A landscape with many valleys, sampled at points; each row gives a point and its height.
From any point a ball rolls to the lowest of the 2 points nearest to it. It stops when none of these is lower. Distance is the straight distance between rows; heights are no part of it.
Z_623 height 590: [137 159 155 185 135 164 137 120 117 124 133 102 151 106 130 160 112 122
 132 165 130 143 153 130  93  51 128]
Z_735 height 411: [ 83 136 130 162 116 202 111 103 174  93 144 136 145 173 133 132 141 133
 132 148 150 152 141 174 127 133  91]
Z_282 height 693: [125 168 132 151 103 158 108 147 116 172 136  96 110 119 148 160  78  98
 150  49 138 157 104 107 124 132 139]
Z_9 height 124: [122 105 182 136  97 167 117  95 173  75 123 126  78 144 157 161 153 192
  86 150 127 145 175 158 106  86  95]
Z_855 height 561: [155  90  79  82 173 108 135 150  73 177 132 110  96 134 178 128 104 133
 143  84 128  86 109  92  89 176 160]
Z_815 height 862: [102 160 126 182 158 129 100  73 107 159 173 144 118 139 137 130 111 131
 183 107 158 151 120 126 141 109 110]
Z_290 height 499: [ 99 137 131 114 183 163 112  95 122 104 155 156 142 146 134 138 107 150
 150 116 143 145 173 119 149 116 112]
Z_482 height 565: [109 111 112  61  92  48 135  93 161  91 114 160 134 173 143 122 158 161
  81 172 120  87 141  87 134 110  94]
Z_698 height 661: [152 193 191 182 116 186  90 139 188 150 126 102 127  92 127 135 117 111
  95 151 152 191 102 170 134 133 140]
Z_706 height 387: [ 91 112 103  70 113 100 132 161 162 103 140 149 113 104  99 112 153 109
  94 142 112  95 121 141 123 181 154]
Z_998 height 378: [155  78  79 110 142  59 127 129  67 121 136 193 168 151 133  70 117 103
 151 179 127  98  97  70 136 140 107]
Z_938 height 604: [ 93 104 121 126 129 111 171 145  76 184 144  93 135  92 100 106 115  68
 159  78 107  97 120 158 144 184 164]
Z_958 height 815: [139 102 142 182 121 116 160  88 116 103 105 113 145 170 138  99 142 112
 182 160 156 116 102  77 116  82  85]
Z_117 height 562: [115 147 158 167 135 166 129  97 118 142 151  98 132 142 141 163 101 119
 152 150 135 147  99 137 117  74 121]
Z_460 height 726: [ 72 121 125  89 151 147 160 115 147 129 159 129 172 114 107  77 160  99
 143 119 111 111 137 144 163 157 143]
Z_487 height 764: [ 99 128 119 105 167 143 170 121 118 134 153 124 180  85  59 105 169  62
 170  92 115 126 143 145 148 121 144]
Z_744 height 379: [ 89 151 138 123 134 198  84  94 175 125 142 133 151 151 140 129 114 149
  98 132 153 174 126 172 131 168 118]
Z_295 height 903: [ 92 189  93 139 164 140 145 125 100 148 136  89 109 116 135 128  66  54
 166 107 176 126 128 142 130  77 179]
Z_669 height 625: [158 145 168 179 134 151 137 113 118  86 130 124 178 119 123 143 171 111
 137 205 142 143 157 125  96  51  95]
Z_105 height 377: [131 154  80 144 134  96  83 142 111  84 117 138  92 164 132 139  98 139
 182 140  97 111 114 147 123 136 110]
Z_758 height 465: [123 172 186 137  84 168 119 140 201 121 127 139 112 120 156 126 167 160
  77 165 120 128 176 181 124  93 117]
Z_209 height 673: [131 147 131 201 108 137  98 128 123 149 112  68  95 167 167 162  83  97
 149  63 156 156  89 137 119 156 138]
Z_498 height 252: [132 124 120 104 108  87  89 101 100  67 111 147  77 141 119 130 140 152
 109 168  97  94 111 122 121 160 103]
Z_613 height 200: [108 126 111  84 102  93  75  79 129  71  96 196 109 119 140 137 147 145
 102 177 109  90 114 105 153 138 115]
Z_970 height 814: [117 126 165 138 147 147 142  43 179  84 160 172 100 193 169 152 156 158
 135 133 116 162 147 142 160  86  80]
Z_976 height 554: [115  88  76 151 172 107 113 119 107 167 143 147  78  98 152 128  86 105
 195  69 152 134 135  91 106 112 158]
Z_763 height 479: [124 189 133 157 148 153 141 109 129 181 144 125 173  77  81 116 145 101
 143 169 124 142 118 147 157  87 127]
Z_708 height 825: [ 97 188 173 126 124 194 149 158 173 166 154 117 166  89 114 116 199 106
  85 119 103 144 162 189 137 137 137]
Z_250 height 469: [168 111  88 135 166  63 132 155  87 131 134 111  81 169 134 140 102 129
 174 128 147 107  94 101  80 117 119]
Z_470 height 642: [119 123 156  91 170 129  93 155 133 112 100 146 101  92 119 115 107 159
 110 113 136 121 128 121 152 144 178]
Z_930 height 755: [116 162 173 102 150 152 123 163 112  90 145 139 159  93  93 112 164 146
 111 136 101 120 138 141 120 111 137]
Z_503 height 829: [ 96 153 149  81 177 125 126 158  98 125 164 122 138  74 113 131 128 108
 120  98  99 109 115 138 124 182 184]
Z_136 height 429: [156 124  98 138 144  89 113 168 118 112 120 135  67 170 155 155 110 131
 163 118 104 110  74 138  84 154 126]
Z_451 height 468: [ 97 121 114 113 137 140 131 134 123 159 124 122 145 122 130 118  96 151
 113  73 107 120 138 123 130 182 159]
Z_900 height 827: [149 151 118 182 131 118 165  85  89 110 106  90 137 162 124 120 109 117
 160 162 177 116 104 108 127  50 101]
Z_620 height 549: [120  52  77  58 141  90 122 186 128 116 138 191  88 149 166 102 103 105
 145 140 111  81 124 111  98 162 154]
Z_905 height 686: [151 156 164 221 119 201 102  88 148 142 128  76 115 122 153 167  95 120
 115 117 158 192 132 172 117 109 143]
Z_69 height 613: [154 113 142 117 138  77 108 183 119 155 108 118 111 108 100 132 114 171
 105  74 109 139 110 131 126 177 144]
Z_809 height 634: [125 121 142 106 171 147 127 155 149 122 131 139 126  75  79 128 125 129
 120  89 153 143 142 133 139 150 163]
Z_433 height 443: [154  86  62  94 181 134 110 139 116  99 175 159  94 148 196 120  89 130
 136 113 150 110 152  97  98 157 147]
Z_629 height 810: [166 104 181 172 124 137  59 117 167  75  43 116  73 120 155 148  78 127
  76 122 122 158  95 154 145 183 166]
Z_779 height 456: [169  79  94 128 116  76 121  92  77  96 114 203 169 168 161  91 138  91
 143 138 139 107 128  40 134 143 101]
Z_268 height 688: [ 77  90  87 101 145 125 153 124 142 136 177 142 147 128 142  78 161 108
 144 108 116 108 134 112 113 171 139]
Z_179 height 854: [121 130 166 175 112 165 143 108 161 113 126 142 101 163 150 111 143 192
 135 153 141 126 115 150 156 106  76]
Z_238 height 442: [121 107 141  94 115 145 132 169 143 168 104 117 130 122 124 119 105 129
  92  49  98 127 111 124 179 209 181]
Z_150 height 545: [153 140 107 157 144 152 139 103 128 187 107  87 133  99 109 146 113 145
 134 111 116 137 121 132 148 104 147]
Z_922 height 622: [104 136 160 163 145 140 125 121 149 158 120 112 136 121 137 141  83 129
 118 122 117 152  88 125 107 146 178]
Z_578 height 789: [166 103 134 138 119 120 125 163 126 175  33  37 122 134 133 135  94 125
 126 109 126 125 127 159 130 179 157]
Z_210 height 579: [112 158 138 132 126 181 144 123 155 199 160 110 140  64  69 145 133 100
 125  77 143 170 146 143 136 110 140]
Z_228 height 324: [123 123 111  84 134  50 150 115 126 103 114 172 179 133  80 134 162 123
  92 177  81 121 166 109 157 120 120]
Z_727 height 405: [158  89  76 110 111  79 131 108  47 166 158 153 146 142 170 106 127 100
 172 136 138 110 103  50 100 126 134]
Z_2 height 363: [142 167 115 139 131  61 145 109  89 141 177 156 175 156  95 142 122 111
 170 114 151 142 144  82 113 100 108]
Z_82 height 480: [115 120 137 110 165 158 125 101 143  98 127 155  90 160 159 141  91 186
 131 119 144 132 161 120 138 134 137]
Z_53 height 870: [118 148 119 100 123  98 161 116 145 109 120 167 199 132 114  82 203  85
 132 154  87 129 152  95 151 136  94]
Z_730 height 494: [106 133 192 117 104 152 138 100 214 114 130 170 120 147 146 129 193 153
  92 173 129 147 180 166 137  65 106]
Z_428 height 727: [136 138 144 139  98 140 132 145 158 131 137 133 146  99  95 148 172 147
  85 181 122 147 175 146  99  90 110]
Z_836 height 628: [138 109 142  85 158  76 115 162 121 123 135 160  76 100 132 119  95 168
 102  87 109 131 138 128 117 177 162]
Z_121 height 495: [124 132 124  93 137 141 135  68 179  50 115 175 145 185 137 115 182 120
  98 179 113 117 173  83 154  85  88]
Z_506 height 710: [144 151 154 215 135 200 131  79 140 114 137  81  93 146 189 181 112 116
 155 136 141 178  99 202 117  86 107]
Z_232 height 472: [145 135 105 124 154  65 142 147  80 156 150 126 119 127 118 135  88 109
 166  99 151 131 101  95  94 114 140]
Z_828 height 794: [149 120 139 179 103 143  91 159 137 150  50  56  89 142 132 137  99 142
 128  82 128 132 132 142 108 170 144]
Z_134 height 492: [148  65  93 106 136 105 137  95 120  91 114 172 153 177 137 110 125 134
 150 155 153 120 147  66 148 130 110]
Z_324 height 793: [128  96 137 141 121  97 146  94 117  95  73 117 132 154 156 107 149 147
 160 171 125  98 109 107 108 120  94]
Z_161 height 564: [129 131 125 143 132 171 107 124 155 173 115  88 145  80  72 137 138 141
 118  84 124 166 173 139 135 106 143]
Z_550 height 505: [ 70  91 135  65  87  98  98 124 118 125  70 174 106 109 163 137 109 168
  89 134  90  77 149 135 156 124 154]
Z_884 height 597: [123 135 121 130 144 128 164 167  93 150 137 103 142  83  37 152 131  89
 152  82 156 138 139 138 152 105 144]
Z_259 height 785: [156 101 120 210  97 174 141 102 144  93 127  82 110 153 148 164 160 135
 114 170 136 141 109 190 105 110  77]
Z_831 height 421: [140 128 153 128  96 186 119 176 159 159  79  95 154 112 105 120 111 137
  73  86 120 141 105 151 180 188 168]
Z_672 height 895: [ 83 161 111 180 155 142 124 119 123 135 122 117  83 114 137 124  85  88
 177  95 169 142 116 153 112  87 154]
Z_101 height 506: [102 109 106  88 130  96 167 141 104 131 145 134 167 117  75 141 141 112
 122 117  73 108 152 141 152 153 134]
Z_840 height 680: [133 100 111  85 136  49 148 155  91 168 146 119 121 111 115  98 138 128
 111 114 104 113 125 125  99 186 147]
Z_875 height 491: [129  98 111  97 169 120 148 141 153 131 134 148 112 137 163 116  67 156
 139 121 140 117  94  95 119 154 149]
Z_808 height 596: [122 158 148 191 147 160 117 121 147 137 126 114  98 154 170 153  84 147
 138 117 120 165  97 147  96 116 136]
Z_707 height 883: [107 153 106 168 171 153 103 105 119 142 129 111 114 116 131 122 104 134
 143 102 171 156 132 139 135 139 125]
Z_306 height 766: [144 115 105 185  75 158 121 101 148 109 106  97 133 165 118 163 150 169
 125 146 127 140 160 155 127 106  61]
Z_945 height 584: [123  43  85  53 130  98 140 179  96 119 150 181 149 120 152  95 142  95
 130 130 100  85 156  96  97 151 154]
Z_472 height 792: [117 129 164 125 111 102 140  70 173  52 130 174 111 192 175 150 168 163
 109 157 104 129 154 125 136 107  87]
Z_279 height 171: [141 127 121 153 161 117 120 120 128 103 109 114 112 135 112 135 120 163
 120 157 114 124 133 133 134 120 121]
Z_716 height 504: [122 112 104 131 155 132 112 121 133 179 138 148 102  91 146 124  94 124
 150  63 128 148 129 102 107 172 159]
Z_416 height 569: [135 128 112 116 121 136 165 158 121 140 145 110 164  88  49 144 163 109
 106 117 124 131 139 155 155 127 126]
Z_873 height 645: [148 171 174 167 115 153  97 171 171 127 110  97 134 104 117 134  97 114
 110 127 121 164  78 138 119 146 160]
Z_795 height 593: [123  97 119 142 135 104  97  88  90 144 108 152  82 124 160 122  77 153
 134 132  90 120 122 111  90 152 139]
Z_956 height 531: [145  91 119  78 152 114 128 162 132 167 111 120  89 140 179 107  96 144
 138  89 101 104  98 110 114 192 169]
Z_284 height 325: [ 81 164 114  61 117 110 118 137 174  94 162 170 133  84  85 124 184 128
  75 148  98 113 130 147 132 142 144]
Z_935 height 807: [163 123 156 181  99 180 101 130 174 112  64  89 127 144 155 160  91 136
  55 116 146 172 131 174 123 177 144]
Z_655 height 781: [165 124 138 113 129 118 165 178 138 173  87  37 129 128 107 117 119 122
 118  75 125 108 102 136 130 158 142]
Z_797 height 305: [113 119 117  93 177  84 162 118  72 149 203 127 143  86 134 107 118  64
 167  92 120 107 101  79 107 121 163]
Z_246 height 739: [131 129  96 122 126  76 140 129  96 149 152 118 131 149 120  92 131 144
 130 138 157 115  76 107 135 154 107]
Z_335 height 865: [155 120 190 170 111 180 138 100 152 114 116 149  94 142 167 165 137 199
 104 162 110 144 103 163 165  83  99]
Z_468 height 723: [132 150 178 108 104 132 132 152 109  93 123  97 142 132 112 125 168 163
  94 162 116  98 126 135 112 125 112]
Z_299 height 301: [159 158 113 150 152  56 164 101  70 104 146 137 166 159 118 124 127  78
 157 121 157 128 146  42 135  73 111]
Z_582 height 522: [139 168 109 173 126 168 108 116 150 161 126 105 137  90  94 156 136 122
 130 148 124 147 108 157 147  81 127]
Z_888 height 908: [ 85 152 122 120 156 116 164 138  94 160 137  85 144 109 126 113  66  67
 160 102 137 127 140 154 124 112 193]
Z_479 height 441: [121 161 169 166  92 212 112 133 173 106 135 130 124 142 151 127 144 151
  94 165 156 155 158 205 138 125  93]
Z_988 height 427: [164  74  40  93 152 107 131 128  85 129 153 155 114 190 175 142  93 143
 140 115 134 107 162  93 114 149 121]
Z_560 height 261: [140 109  96 101 151 101 136 111  79 137 139 176 182 148 126  84 118  95
 145 143 116 105 117  88 174 127 136]
Z_115 height 893: [ 84 144 128 114  86 117 103 128 127 104 133 145 129 134 125 152 137 166
  92 115 106 137 174 141 123 152 101]
Z_740 height 399: [155  88  71  85 156  88 140 158  88 144 144 152 135 138 135 108  99 145
 138 110 127  97 153 110 153 159 131]
Z_481 height 519: [100  98 114 117 128  96 169 135  77 176 136  80 117  84  95 119 105 112
 145 104 173 114 112 118  83 144 143]
Z_296 height 841: [ 74 164 152 120 131 197 115 144 167 154 138 135 163 126 123 111 172 123
 128 139  83 139 168 154 123 121 128]
Z_224 height 737: [114 113 123  93  87  95 138 149 139 138  86  92 129 132  98 129 165 141
  98 161 100  91  80 129 101 157 122]
Z_800 height 257: [116 161 143  76 107 110  98 110 153  71 115 149 111  98 111 135 169 148
  79 178 102 104 132 122 149 122 132]
Z_962 height 684: [153 142 169 128 117 135 124 147 121  96 108 111 177 114 119 142 150 134
  90 203 105 143 175 134  91  61 110]
Z_303 height 801: [167 149 150 192  76 167 100 162 152 129  88  72 108 141 145 143 113 149
 100 109 137 142 131 185 124 149 116]
Z_549 height 646: [133  99 119 113 142  58 157 172  86 173 139 108 121  94 132 113 124 107
 132  71 101 121 120 147 151 202 162]
Z_453 height 123: [144  94 100  90 162  80 161 172  51 146 171 143 133 111 154  86 119  83
 172 116 121  77 106  98 104 146 175]
Z_253 height 470: [102 103 116 114 127 136 128  83 144  82 119 146 143 176 134  98 141 154
 116 163 128 110 146 102 163 115  91]
Z_491 height 875: [161 142 196 145  82 199 111  89 180 109 126 133  71 130 203 163 147 178
  66 160 119 136 124 191 175 115 116]
Z_240 height 293: [173 138 123 126 153 103 151 107  71 123 135  79 143 118  92 142 119 127
 140 126 184 137 114  72 119  79 124]
Z_24 height 591: [135  91 103  63 122  54 144  98 104 126 116 163 151 176 158  91 148 152
  93 142 108  89 158  79 134 142 109]
Z_916 height 616: [109 116 112 121 139 110 151 104 111 129 135 185 193 130 122  87 116  37
 171 147 176 134 132  78 119 108 118]
Z_685 height 207: [ 88  99 149 138 119 153 108  99 170  73 125 119  89 149 153 162 134 172
  92 142 130 165 133 155 102 138 121]
Z_979 height 874: [ 90 169 101  94 157 128 154 138  92 191 207 132 134  75 122 166  96  44
 159  81 134 142  89 122 118 133 188]
Z_225 height 563: [125 106 155 137 142 134 122  72  97 109 117 180 190 149 138  91 137 120
 151 144 132 145 155  76 150  92 102]
Z_869 height 96: [174 120 167 141 106 190  87 131 170 111  84 128  94 116 143 164 120 195
  61 143 123 136 167 157 149 131 118]
Z_185 height 806: [136 222 159 152 116 202 129 160 177 188 181 110 140  82 111 113 197 116
 112 124 125 173 149 185 122 125 111]
Z_102 height 523: [100 145 156 120 111 113 136 129 191  99 133 164 137 152 126 106 168 166
 119 148 105 139 191 136 128  86 115]
Z_948 height 410: [137 195 146 134 148 122 142 133  92 164 164 128 174  84  59 125 146 103
 156 126 144 142 109 113 188  94 135]
Z_436 height 772: [162 139 110 134 136 106 174 152 113 144 103  53 130 141  95 141 100 120
 148  95 156 118  90 122 142 114 154]
Z_172 height 904: [ 94 140 104 127  95 109 110 109 100 109 118 125 159 145  94 131 161 150
 112 143 115 122 166 112 112 148  83]
Z_374 height 338: [107 147 141 143 149 152  94 111 196 116 150 146 114 144 128 134  87 148
 102 133 154 171  83 160 144 172 139]
Z_607 height 589: [126 115 121 135 146 131 136  79 105 107  94 171 212 137  98 104 119  67
 156 138 165 145 162  68 146  86 102]
Z_166 height 314: [128 117 106 149 126  80  84 137 129  65  87 157  81 146 124 147 151 156
 140 140  92 108 108 149 133 147  78]
Z_235 height 550: [106 116 123 112 131 118 119 137 114 137 131  98 122 113  89 117 131 143
 143 106 172 135 109 119  81 149 132]
Z_331 height 802: [103 154 120 117 135 100 173 111 119 132 161 121 192 101  60  93 198  54
 150 132 129 139 152 100 157 109 110]
Z_622 height 382: [ 93 160 163 156 132 142 107 150 176 152 149 138 146 117 105 110 111 127
  96 130 171 181 100 176 120 181 166]
Z_390 height 610: [154 119  62 123 135 126 100 141  80 174 111 114  69 110 150 157  68 104
 183  52 145  99 102  94 149 126 164]
Z_633 height 44: [159 120 181 140 144 206 113 134 186 105 129 125 102 122 150 171 152 187
  85 145 120 158 175 168 130  87 102]
Z_380 height 780: [143 122 160 149 105 117  91 151 137  80  73 119  58 162 172 174 132 179
 108 151 109 128  73 171 133 132 112]
Z_972 height 543: [168 159 123 198 122 170 117 141 148 154 101 100 100 105 109 162  96 111
 162 153 134 133  85 139 138  76 140]
Z_986 height 615: [130 144 111 134 160 145 145 139 138 120 146 118 138  95  78 129 134 125
 154 104 177 147 161 115 135  94 126]
Z_882 height 674: [181 171 173 216 105 215 115 134 165 173 146  75 106  83 138 141 109 113
 102 106 180 173 123 147 127 126 137]
Z_256 height 532: [126 135 161 141 162 177 106  81  90 114 133 170 173 163 145 130 131 140
 166 146 151 167 145 107 162  79  98]
Z_628 height 602: [153 173 171 161 108 189 134 172 166 159 164  97 140  61  70 149 141  97
 112  69 164 167 131 147 120 115 129]
Z_594 height 428: [118 112 108  87 128  49 152 115 101 114 141 169 165 119 112  94 150 119
 112 128  66 109 154 133 167 147 142]
Z_558 height 267: [159 164 101 115 156  80 152 104  63 119 139 104 133 146  89 134 108  87
 155 106 205 108 143  81 140  62 138]
Z_6 height 662: [157 118 140 165 103 141 140 189 179 137  80  79 114 112 114 124 136 131
 115 133 101 116 126 157  80 132 146]
Z_670 height 631: [132  96 106 130 154 125 160 109 150 116 117 113 141 107  92 102 161 117
 155 106 138 127 169  85 120 100 130]
Z_889 height 915: [115 136 125 132  77 122 126 116 126  94 115 171 180 145 105 125 177 123
 138 140 105 129 150  89 143 122  73]
Z_658 height 426: [120 100  89  53 138  82  94 148 124 103 119 147 115 126 121 119 127 133
  93 146 112  82 100 117 142 188 155]
Z_333 height 521: [110  89 128  85 107  99  82 116  87 114  66 168 105 110 146 121 122 177
 120 138  73 115 157 116 120 135 131]
Z_510 height 853: [118 166 118  95 180 141 122 137  98 168 174 107 138  92 129 153 115  68
 147  67 104 132 119 115 125 148 195]
Z_175 height 300: [170  85  74 101 129  76 154 143  31 179 137 125 132 122 169  88 131  87
 204 152 125  77  91  87  99 140 154]
Z_737 height 751: [151 130 156 203 120 173 137  74 127  78 131  93  93 153 180 188 169 129
 117 151 111 173 125 201 108 114 100]
Z_555 height 795: [118 136 174  90 169 112 146 136  97 116 171 138 160  71  80 112 154  99
 110 134 102 128 133 125 125 140 161]
Z_571 height 654: [113 132  96 184 107 135 126 110 111 149 103 106  80 166 177 166  53  95
 180  86 162 130  87 146 128 115 150]
Z_660 height 542: [110 115 127 133 106 103 165 155  92 200  98  57 126  93  82 126  92  68
 135  85 176 138  89 142 119 164 166]
Z_255 height 220: [150 155 117 126 155  82 129 126 120  95 118 133 152 139  95 114 150 147
 103 169 106 116 143 105 152 110 117]
Z_508 height 459: [150  92  71 128 123 103 129  90  71 132 206 192 174 169 188  85 131  79
 169 139 148 110 118  52 114 112 134]
Z_634 height 578: [135 103 146 134 121  97 118 151 102 144  79  74  82 104 102 109 157 160
 145 123 148 132 103 115  76 168 106]
Z_785 height 709: [122 115 104 109 139  81 123 140 103 149 152 118  91 114 119  85 108 158
 106 123 138 107  92 129 111 208 139]
Z_181 height 460: [113  66  87  48  90  79  99 153 135 145 109 155  91 107 148 123 126 122
  83 109  81  83 114 137 144 215 156]
Z_454 height 861: [ 73 163 141  80 100 163 105 126 130 139 156 169 185 136 121 120 171 130
 111 145 120 138 153 146 133 129 103]
Z_265 height 619: [141  77 120 147 156 106 105 109 117 119 134 176  66 152 197 155  92 169
 148 124  87 140 142 137 113 128 135]
Z_178 height 745: [159 160 168 119  87 139 110 132 141 101 104 123 108 138 147 134 155 192
  84 180 118  97 112 156 124 104 100]
Z_878 height 556: [124  85 121  97 111 109  90 130  88 161 117 146 128 131 147 114 104 172
 150 118  88 112 135 121 124 151 112]
Z_286 height 566: [106 111 147 135  97 130 196 161 120 199 113  77 141  87  89 127  84  75
 137  75 119 130 103 170 147 175 157]
Z_455 height 653: [ 93  87 102 102 156 130 146 112 158 144 142 135 130 132 121 102 140 137
 149 131 114 131 145  84  98 122 133]
Z_952 height 796: [148 118 177 155 100 124  66 140 152  88  53 124  57 149 163 151 108 145
 115 111 100 137  78 156 119 183 138]
Z_866 height 351: [135  91  57 114 145 100 126 140  63 151 135 153 138 136 109 112  79 100
 153 130 135 115 132 117 174 120 143]
Z_466 height 404: [109 150 172 134 115 167 110 161 186 160 127 110 164 101 116 116 107 106
  67 110 133 169 134 178 153 195 183]
Z_350 height 623: [160 175 156 170 102 190 104 191 181 125 138  63 127  90 124 134 138 106
 102  72 159 148 149 139 109 153 134]
Z_514 height 762: [145 171 103 149 135 111 155 142 125 159 129  85 125 158 111 115 118 142
 147 134 154 114 101 138 134 118 104]
Z_944 height 131: [146 124 154 127 136 154 104 138 160 114  83  92 121 125 112 147 119 168
  74 151 121 129 132 142 114 143 131]
Z_507 height 880: [ 68 157 120  72 109 122 113 143 145 102 173 177 159 157 107 141 139 140
 120 123  88 141 161 147 147 143 110]
Z_494 height 342: [138 176 140 145 148 121 136 113  80 117 144 120 184 106  90 127 141 104
 136 150 155 128 125  86 145  65 126]
Z_319 height 692: [137 103 115 124  91 103 138 197 164 141  87  97 147 121  82 146 137 125
 105 159 102 104 119 157 110 130 114]
Z_697 height 765: [170 139 146 165  99 160  94 134 137  69 105 123  73 151 146 168 153 175
 110 163 100  94  94 163 138 139  82]
Z_583 height 734: [147 173 172 147 115 153 156 155 119 122 172  81 174 100  93 137 170 108
 120 136 134 135 133 127 111  98  96]
Z_129 height 528: [115 119 130  77  88  74 124  63 176  53  99 181 146 169 151 132 166 110
  88 185 107 109 151  72 151 107  94]
Z_637 height 775: [112 143 152 123  99 104 122  45 161  70 127 144  74 167 182 142 159 175
  87 163  99 106 117 157 139 127  98]
Z_556 height 555: [101 137 172  92 114 126 168 162 147 122 132 152 169 147 112 119 176 140
 109 142 124 128 203 155 143  96 106]
Z_297 height 488: [ 76  71 104  44  84  87 117 137 143 146  89 173 110 148 170 113 114 166
  88 117 110  80 126 120 146 173 149]
Z_914 height 644: [160 131 154 158  84 187 113 187 192 149 123  98 122  63 115 118 149 128
  88 137 114 126 125 162 109 129 132]
Z_680 height 698: [147 138 158 140 116 125 147 162 101 121 118  78 141 106  94 132 146 143
 129 136 128 106 108 115 100  96 117]
Z_954 height 760: [129 164 147 107  82 145 104  92 139  55 109 126 106 168 183 152 163 179
  72 167  96  80 138 158 163 109  93]
Z_690 height 587: [114 151 155 114 115 167 138 149 173 135 138 180 174 138  89 129 163 131
 121 170 132 169 183 180 163  83 101]
Z_391 height 864: [ 88 124 178 126  81 172 141 138 165 109 135 178 130 179 145 110 130 176
 120 160 139 127 131 149 141 104  81]
Z_696 height 679: [160 122 140 145 104 140 158 179 134 111  91  66 105 140 127 156 150 143
 146 147 127 106 128 137  76  91 110]
Z_394 height 598: [159 122 147 142 111  76 123 193 135 162  78  85  96 100  96 139 117 153
 113 103 140 147  84 127  85 168 135]
Z_860 height 462: [144 102 114 109 193 141 122 121 118 108 139 133  96 142 157 138  82 149
 152 105 141 132 141  86  94 137 156]
Z_288 height 837: [110 106 144 170 164 165 137  70 166 104 141 152  93 169 154 121 152 164
 147 157 139 161 112 182 174 104  87]
Z_596 height 603: [114 111  68 120 145 118 143  97 116 157 134 130 103 116 139 120 112  83
 208  95 156 105 103  82  98  72 140]
Z_570 height 423: [112 135 114 116 130  62 166 129  79 159 175 148 165 131 111 125  86 100
 165 119 168 142 126 101 127  80 143]
Z_414 height 588: [161 113  66  96 128 115 131 146  62 167 163 127 102 110 162 131 105 116
 186  68 135 104 113  78 127 138 164]
Z_48 height 832: [125 142 116 117 134  90 176  91  97 114 135 156 215 111 101  89 180  55
 147 123 103 122 160  65 151 142 109]
Z_496 height 282: [122 144 165 135 122 143  90 122 194  87 139 148  77 145 161 152 105 151
  82 155 135 179 113 166 147 145 115]
Z_997 height 503: [148 107  69 132 151 136 118  77  91 105 195 196 140 164 199 126 105 116
 168 141 144 119 109  82 112 124 126]
Z_164 height 444: [103 124 128 119 109 188 144 129 152 119 130 124 168 168 126  99 135 138
 128 156 151 120 144 138 145 118 100]
Z_158 height 412: [105 122 117  93 162  87 200 139  86 187 179 140 146 104 104 131 106  76
 165  86 137 121 131 108 120  95 160]
Z_118 height 774: [146 181 175 137 110 197 129 154 165 155 173 116 167 100 114 134 177 123
 124 146 125 143 133 152 113  83 100]
Z_305 height 770: [133 103 108 119 113  90 146 138 138 121  88  88 122 176 137 106 151 139
 142 169 113  94  93 114  88 137 128]
Z_31 height 633: [162 137  79 162 143 129 103 129 102 166 108 120  64 145 168 155  42 103
 175  86 166 118  75 124 166 141 160]
Z_977 height 838: [126 142 101 177 140 113 130  62  85 127 140 121 119 135 106 123 118 110
 172 151 166 132 115 103 144  91 100]
Z_345 height 750: [175 117 135 161  73 179 126 109 173 114 124 124 132 123 122 169 187 166
 100 159 124 136 178 134 114  89  77]
Z_512 height 611: [109 158 150 140 102 180 106 181 175 129 135 161 154  89 100 111 160 124
  94 174 135 147 150 197 151 110 113]
Z_182 height 524: [135  58 100  97 135 112 117 154 117 125 131 184  85 141 168  97  94 156
 145 146 146  87 101 104 116 159 138]
Z_837 height 643: [123  97  73 109 122 127 139 125 133 136 144 152 146 139 139 109 121 106
 185  92 118 122 135  70  93 111 122]

Call two points neighbours if one is among the 2 nearest of the other. Go from one point of each pair to the other, from neighbour to neighbour, staying as low as possible. Name the highest point that can't be avoided.
Z_613 and Z_558 -> Z_232
Z_453 and Z_558 -> Z_570
Z_560 and Z_558 -> Z_997
Z_481 and Z_633 -> Z_470

For each start below, name the point where the ball stops.
Z_837 -> Z_633
Z_607 -> Z_560
Z_795 -> Z_613
Z_303 -> Z_481
Z_512 -> Z_633
